Each row is a point on a tangle of strands that fork, close into loops and nearly touch. The rows are in no order.
In the rows, zero is written as 128.
Two points are linked if the straight distance between their rows is under 149. Some points are linked to none.
(1100): [171 151  78  84 158  73 142 100 117  91  71 120  99  96 110 160 136 124
  87 138 120 170 129 110 133 157  78 165 125]
(880): [139 188 116 136 126  67 130 134 103 183 138 154 142 133 107  68  77 164
 152 177 115 130  94 123 119  97 159 119  88]
(124): [137 100 120 201  76 123 118 143 119 156 193 139 109 122 117  99 127  75
 151 159 109 172 141 140 142 153 169 108 139]
(1006): [179  76 141 211 117 178  72 126 104 202 170 194  97 176 152 109 108 118
 153 144 126  41 106 104 140 139 147 147 106]
(1016): [192 198 122  73 141 113 129 173 150 139 104  96  80 172 158 159 167 158
  94 173 105 138  93 101 112  95  82 145 132]
(853): [121 100 117 123 123 166 159 162 144 118 100 150 144 162 137 100 162 168
  57 121 127 103 125 132 168 114  90 178 138]
(326): [190 203 145 123 140 123 136 171 105 162 131 126  80 166 120 137 123 137
 120 176  95 128  91 107 117 144 108 189 142]
(1028): [115  94 112 196  89 113  81 107 139 202 162 160 118 118 102  78  44 118
 187 153 113 105  97 110 144  82 151 103 108]
(1026): [123 146  77 147 154  97 132 109 154 129 155 148 110  86 115 148  63  94
 112 184  87 164 101  72 108 112 132 113 116]
(958): [122  92  98 150 125 105 141  80 167 142 147 133 148 134 150  86 127 139
 123  96 170  80 122 152 137  68 104  66 126]
(802): [167 140 119 156  71  87 118 150 146 135 153 122 141 150 122 114  70  97
 158 127 111 143 112 138 166 157 121 157  85]
(898): [138  77  83 175  92 131 146  70 126 115 124 146 172 142 155  82 147  80
 148 105 157 138 139 171 128 150 156 107 124]
(709): [106 133 138 145  74 131 146 135 123 125 132 118 131 113 119 115 169 118
 125 176 154 121 157 118  67 103 138  79 131]
(372): [116 129 153 170  88 152  96 110 103 189 135 163 101 122 121 153 123 151
 162 110 113  89  86 105 105 108 168 101  85]
(911): [132 132 114 138  97 112 170 135 111 125  88 170 164 155 138  96 148 134
 107 134 137 130 100 130 138 109  83 175 111]
(722): [ 77 100 181 107 117 148 157  98  99 126 139 136 170 153 125 126 138 129
 131  72 141 114 138 131 131 103 178 104 129]
(421): [117 123  88 118 161  75 127  94 126 153 153 168 122 115  87  93 182 132
 146 123 155 135 137 134 107 109 149  80 112]
(508): [137 124 129 150 103 117 139 101 137  87 101 122 148 121 114 150 105 107
 154 132  88 152 155 129 131 200 120 168 169]
(983): [156 157 143 189 162 198 107 163 123 148 150 131 112 132 188 138  99 136
 132 144 123 107  98 131 122 145 146 147 120]
(947): [181 148  79 118 132  88 162  98 128 131 116 123 107 126 129  99 149 131
 126 139 164 136 134 118 127 138  90 157 110]
(621): [112 104  96 143 168  98 145  81 155  99 125 135 171 120 162  86 139 105
 159 112 162 141 123 154 124  78  81 119 170]
(979): [162 137 122 185  93 163 119 118 167 167 134 121  73 137 140 166 138 154
 127 119 108  95  90  93 116  86 135 113 118]
(333): [ 90 135 134 113 151 120 163 157 100  95 106 116 123 150 104 143 111 114
 124 116  78 171  96 134  90 174 179 137 138]
(370): [133 143 121 142 187 159 101 142 126 136 169 123 114 113 147 128 100 116
 151 123 127 147 132 146 114 182 182 119 115]
(964): [216 187 107 150 130 132 119 162 152 148 147 136  77 159 109 156  85 133
  78 171  78  72 122 129 159 176  84 198 159]
(736): [ 91  95 119  93 124 186 121 127 125 113 118 118 112  97 152 149 172 132
 101  94 190  97 175 126 125 127 112 127 100]
(172): [ 88 170 151  79 211 119 116 137 125 100 128 127 165  98 152 138 128 135
 117 147 135 157 135 119  91  77 145  85 134]
(962): [125 120 126  20 170 106 177 115 118  70  69  70 121 123 144 171 155 155
  63 101 154 126 126 100 135  89  88 112 119]
(294): [135 167 149 119 102  70 123 160 136 156 137 111 155 149 101  94  87 164
 149 141 112 154 111 136 171 114 126 135 106]
(1081): [175 143 126  68 150  71 112 110 113  64  70  79 102  93 106 180 157 139
 130  96 137 166 176 134 147 150  86 158 157]
(933): [109  90 127 127 152  85 108 135 146 114 171 117 135 114  87 102 154 114
 160 126 143 171 183 146 143 144 146  83 145]
(234): [101  91 100 178 110 115 149  54 109 140 134 160 165  97 136  57 111  80
 177 133 145 162 112 155 122  94 136 114 159]
(892): [164  76  96 193  81 123 106 113 126 195 192 160  91 147  98 119 117  90
 166 162 104 102 133 116 146 205 170 116 115]
(532): [124 129 138 140  95 144  80 138 118 145 126 116  77 138 135 127  95 140
 132  90 142  89 162 153 129 159  80 182 156]
(1088): [110  57 139 173 120 194 152 160 114 141 166 110 108 136 180  98 148 113
 116 118 157 123 125 140 152 145 110 125 138]
(139): [ 90 131  98 132 145 127 152  86  82 119  84 126 149 106 166  95 108 123
 170 103 160 121  95 169  77 150 136 131 106]
(471): [160  99 140 190  85 174 106 104 139 171 166 134  77 137 168 131 128 148
  96  70 128  84 121 132 154  79 127 107 144]
(165): [ 77 128 122  67 189 128 124 160 105  78  73  79 101 113 149 177 139 113
 109 112 115 189  98 127 121 135  88 154 151]
(289): [140 145 129 124 186 117 105 155 172 104 134 115 154 108 131 148 133 166
 143 182 120 123 182 122 142 181 117 112 153]
(51): [117 127 117  87 106 132 123 144 136 138 123 118  84 108 111 123 155 166
  58 128 164 101 162 106 123  84  78 120 110]
(158): [127 115 136 180 115 103 134 130 134 132 179 138  89 124 145 125 106 129
 104 158 104  96 158 120 108 138  88 107 189]
(340): [ 61 114 147 100 124 100 117 103 111  90  97 167 200  88 114 138 151  90
 180 116 131 162 146 145 107 102 123 125 145]
(893): [145 125 118 173 150  98 148 135 157 127 176 139 150 173 150 100 107  90
 205 148 111 133  89 126 104 111 139 120 133]
(138): [158 136 102 129 152 153 130 142 179  83 130  96  85 130 146 158 143 125
  75 119 115 128 152 129 109 126 119 132 164]
(876): [104 162 143 131 142 151 112  95 143 121 150 125 142  89 141 127 129 119
 138 147 150 134 160 114  75  66 156  84 145]
(305): [127 142 131 101 125 110 103 117 107 101  94 126 102 122 131 132 160 151
 125  85 147 117 178 151 121 132  79 190 176]
(413): [ 58 137 135  74 122 114 166 132 104 113  67  78 167 102 139 117  94 122
 150 126 139 181  54 126 124  85  96 126 108]
(878): [128 113 137 113 136 136  98 101 114 102 138 151 143 100  94 118  98  82
 170 144 131 152 201 127 117 199 143 173 143]
(548): [154 121 180 123 119 206 120 153 109 153 162 131 130 148 123 128 167 156
  69 116 139  95 183 155 184 178 173 132 141]
(95): [177 154 115 172 117 112  97 183 168 144 169 131 112 122 135 151  79 123
 111 162  92 127 119 135 193 172  80 162 129]
(120): [ 92  82 160 144  97 148  59 104 113 129 157 158 158 111 136 125 102  89
 173 117 126 130 197 151 127 178 147 125 154]
(405): [115  80 142 170  87 187 153 140  97 146 147 121  96 145 134 114 136 139
  71 118 128  92 145 144 130 178 163 109 146]
(371): [177 147 181 148 117 145 166 147 134 159 167 125 111 175 109 147 113 120
 149 146  83 138  82  83 154 138 115 173 144]
(150): [153 147 162  52 159 159 126 179 130 113 115  52  94 136 107 143 167 155
 109 109 159 149 160 133 166 148 105 168 141]
(159): [ 69  92 108 164  85 127 107 127 131 156 114 152 156 109 121  94  59 100
 170 120 138 121  71 140 118  90 112 119  79]
(480): [122 118 122 125  74 135  99 122 126 135 121 163 165 108 159 132 138 124
 105 101 175  89 154 151 150 115 109 115  63]
(918): [132 108  94 144 119 136 149  78 123  99  91 148 151 141 157 140 174 130
 146  84 148 103 135 159 105 178 146 131 120]
(745): [108 148 105  67 155  96 160 105 135 105  58 133 163 127 154 148 179 154
  90 125 139 133  80 118 115  54  83 106 116]
(420): [148 163 138  85 143  51 135  97 144 108 128 103 112 123  65 165 118 139
 140 128  87 157 150  93 106 131 151 100 154]
(832): [180 171 183  85 135 165 124 156 141 125 151  75  81 153  71 154 143 134
 113 134 122 114 178 117 134 163 127 161 177]
(1074): [ 89 120 149 131 132  79 141 126 128  70 114 140 180 141 112 132  96 111
 150 110  79 154 134 149 102 140 155 119 166]
(519): [134 167 109  77 175  71 129 141 163 126 112  92 102 160  79 161 118 135
 150 175  59 188  84  84 110 128 150 113 142]
(14): [173 138 131 158  83 147 111 150 148  99 140 153 163 154 180 122 133 113
  91 110 139 103 164 165 138 119 134 141 113]
(657): [ 73 107 161  37 139  88 160 139  74  65  93  84 148 107 134 149 163 123
 108  76 182 130 159 138 141  89  87 121 130]
(441): [ 81  85 140 203  90 184 122 110  83 193 114 162 125 115 143  96 138 142
 162 139 139  88  69 123  96  81 166  94 105]
(497): [203 141 105 155 115 182 127 137 188 138 171 119  58 153 126 151 124 122
  83 134 119  75 143  98 113 122 126 141 134]
(917): [ 70 123 169 103  99 134 137  98  86 146 112 187 215 136 124 100 128 113
 161  90 153 111  92 149 134  66 158 129  87]
(1027): [136 171 134  82 107  78 138 162 139 116  93  78 101 132 148 159 180 130
 126 176 119 168 110 104  85  75  66  99 141]
(115): [ 90 123 146 143 133 182 142 170  88 144 118 129 103 146  97 120 107 117
 140 108  92 179  67 128 125 149 176 178 124]
(406): [194 106 154  77 124 157 162 125 130  60 108  98 147 140 112 158 179 132
  85  90 150 109 205 147 178 183 146 159 140]
(433): [112 123 111 143 105 110  81  85 131 156 133 138  97 118  90  93  74 137
 140  90 128 133 157 139 136 115 125 147 145]
(87): [177 120 140 148 114 136 121 114 130 147 154 143 179 140 139 102 160 139
 166 149 142 131 174 152 179 200 163 129 121]
(301): [159 141 161 159 110 192 134 160 123 157 152 113  94 162  74 142  99 101
 130 130  82 145  99 118 143 174 190 166 137]
(442): [110 126  92 101 155 105 148 121 148  75  55 103 155 135 160 153 154 174
 123 115 144  77 135 146  99 165 107 118 119]
(269): [ 91 117 105 115 160 179 124 165 161 103  95  78  81 130 170 173 137 139
  98 103 117 135  93 120 117 122  87 146 145]
(1109): [169 121 151 104 136 212 159 170 131 103 142 104 118 133 116 158 146 118
  43 113 128 112 152 143 179 198 143 157 124]
(755): [ 82  59 134 170 108 144 118 135 129 154 180 109 120 113 139  92 135  99
 156 113 150 160 133 148 148 129 130  77 136]
(146): [ 93 168 166 100 134 117 144 139  73 154  99 113 108 127 132 136 163 179
 141 136 114 156  95 121 110 117 112 142 153]
(629): [150 127  62 187 124 107 120 104 147 175 183 131  76 111 117  96  57 105
 139 162 124 123  99  97 131 100 141 118  95]
(154): [ 64 139  97  75 134  91  93 105 141  88  58 134 161 107  73 137 131 119
 159 108 138 133 132 138  76  89 143 114 114]
(1073): [ 85 158 146 106 141 114 136 126 111 149 109 152 210 120 140  90 152 136
 191 141 169 115  82 164  96  76 152  91  90]
(55): [147 128 109  74 205  87 145 128 124 102 117 132 102 119 107 189 140 148
  77 108 106 129 119 114 146 201 102 131 115]
(230): [153 129 157 163 104 166  94 102 106 163 169 196 167 128 145 104  80  85
 144 138 136 122 131 111 138 100 162 145  91]
(409): [181 108 153 202  90 173  93 170 124 190 166 190 101 161 137 135 130 153
  84 152 100  49 113 115 176 136 129 136 112]
(162): [173  80 148 184  99 190  99  90 119 178 171 164 150 177 154  95  77 114
 116 108 133  79 113 117 164 124 198 108  92]
(104): [ 75 135 101 107  92  93  99 140 143 133  94 137 150 123  89 111  86 104
 178 140 137 119 107 132  67 105 120 117  79]
(830): [108 129 104 156 114  62 147  87 132 126 149 119 125  66 123 135  82 111
 162 152  93 155 117 121 101 148 138  72 128]
(47): [103 103 169 108 157 135 176  85 132 124 145 132 140 129 101 160 140 162
  98  92 108 125 134  85 156 126 138  99 154]
(183): [ 73 152 105 100 179  91 122 138 135 110 108 127 137  80 119 136 100 117
  93 190 101 183 109  98  89  86 122  78 133]
(746): [145 127  99 132 160 140 145 131 156 100 111 127 107  98 164 134 213 174
  80 143 127 125 166 138 116 114 104 112 179]
(723): [116 114 121 108 138 129 143 155 148  71 103  89 172  97 133 121 131 121
 106 134 154 171 154 137 162 118 110 126 118]
(184): [114 146 144 120 123 150 143 109  87 141 119 183 164 113 125 104 128 110
 139 135 141 158 111 111 131 103 133 173  95]
(675): [ 93 135 156  52 148 129 133 141  92  76  93 114 158  96 135 188 216 136
 124  79 159 154 154 142 150 108 156 116 106]
(886): [168 152 117 150 167 124 110 112 137 160 172 162 146 143 111 100  94 142
 146 142 107 137 138 140 166 173 195 138 120]
(538): [147 125 135 111 144  93 146  97 174 121 153 137 115 165  74 161 135 152
 126 123  97  92 157  84 120 154 132 109 151]
(157): [ 54  96 122 125 105 158 141 114 124 137 112 107 155  88 145  95  94 114
 132 107 177 137  92 131 146  62  91 121 101]
(1046): [104 163  72  76 164  98 107 110 157 102  36 100 143 126 129 149 168 169
 140 121 151 116 113 143  76  89 118 107 114]
(758): [137 150 174 151  98 166 120 197 125 119 143 139 137 142 161 166 128 120
 112 149 112 107 128 129 114 156 132 136 113]
(890): [112 147 141  52 157  33 135 154 114  89  80  58 130 131 110 126 132 139
 150 152 126 183 122 129 109 100  83 103 157]
(407): [133 142 163 100 169 179 121 141 124 117 143  69 127 125 136 135 132 135
 158  97 147 163 149 147 154 165 172 148 129]
(1038): [183 132 127 167 121 131 156 181 130 162 162 184 107 174 151 107 167 160
  79 170 111  65 114 121 137 126 110 139 124]

A piece is two or more points that can be reached from each other along the links. Count, over all rows, the pieces, the separate loops (a circle has one, a figure eight two, a Y none), the forks (points with three links) and the tips (points with one).
pieces | 5
loops | 0
forks | 15
tips | 25

How many points has the smallest loop of links through each point below? Write - if it is on no loop.
(269) | -
(162) | -
(983) | -
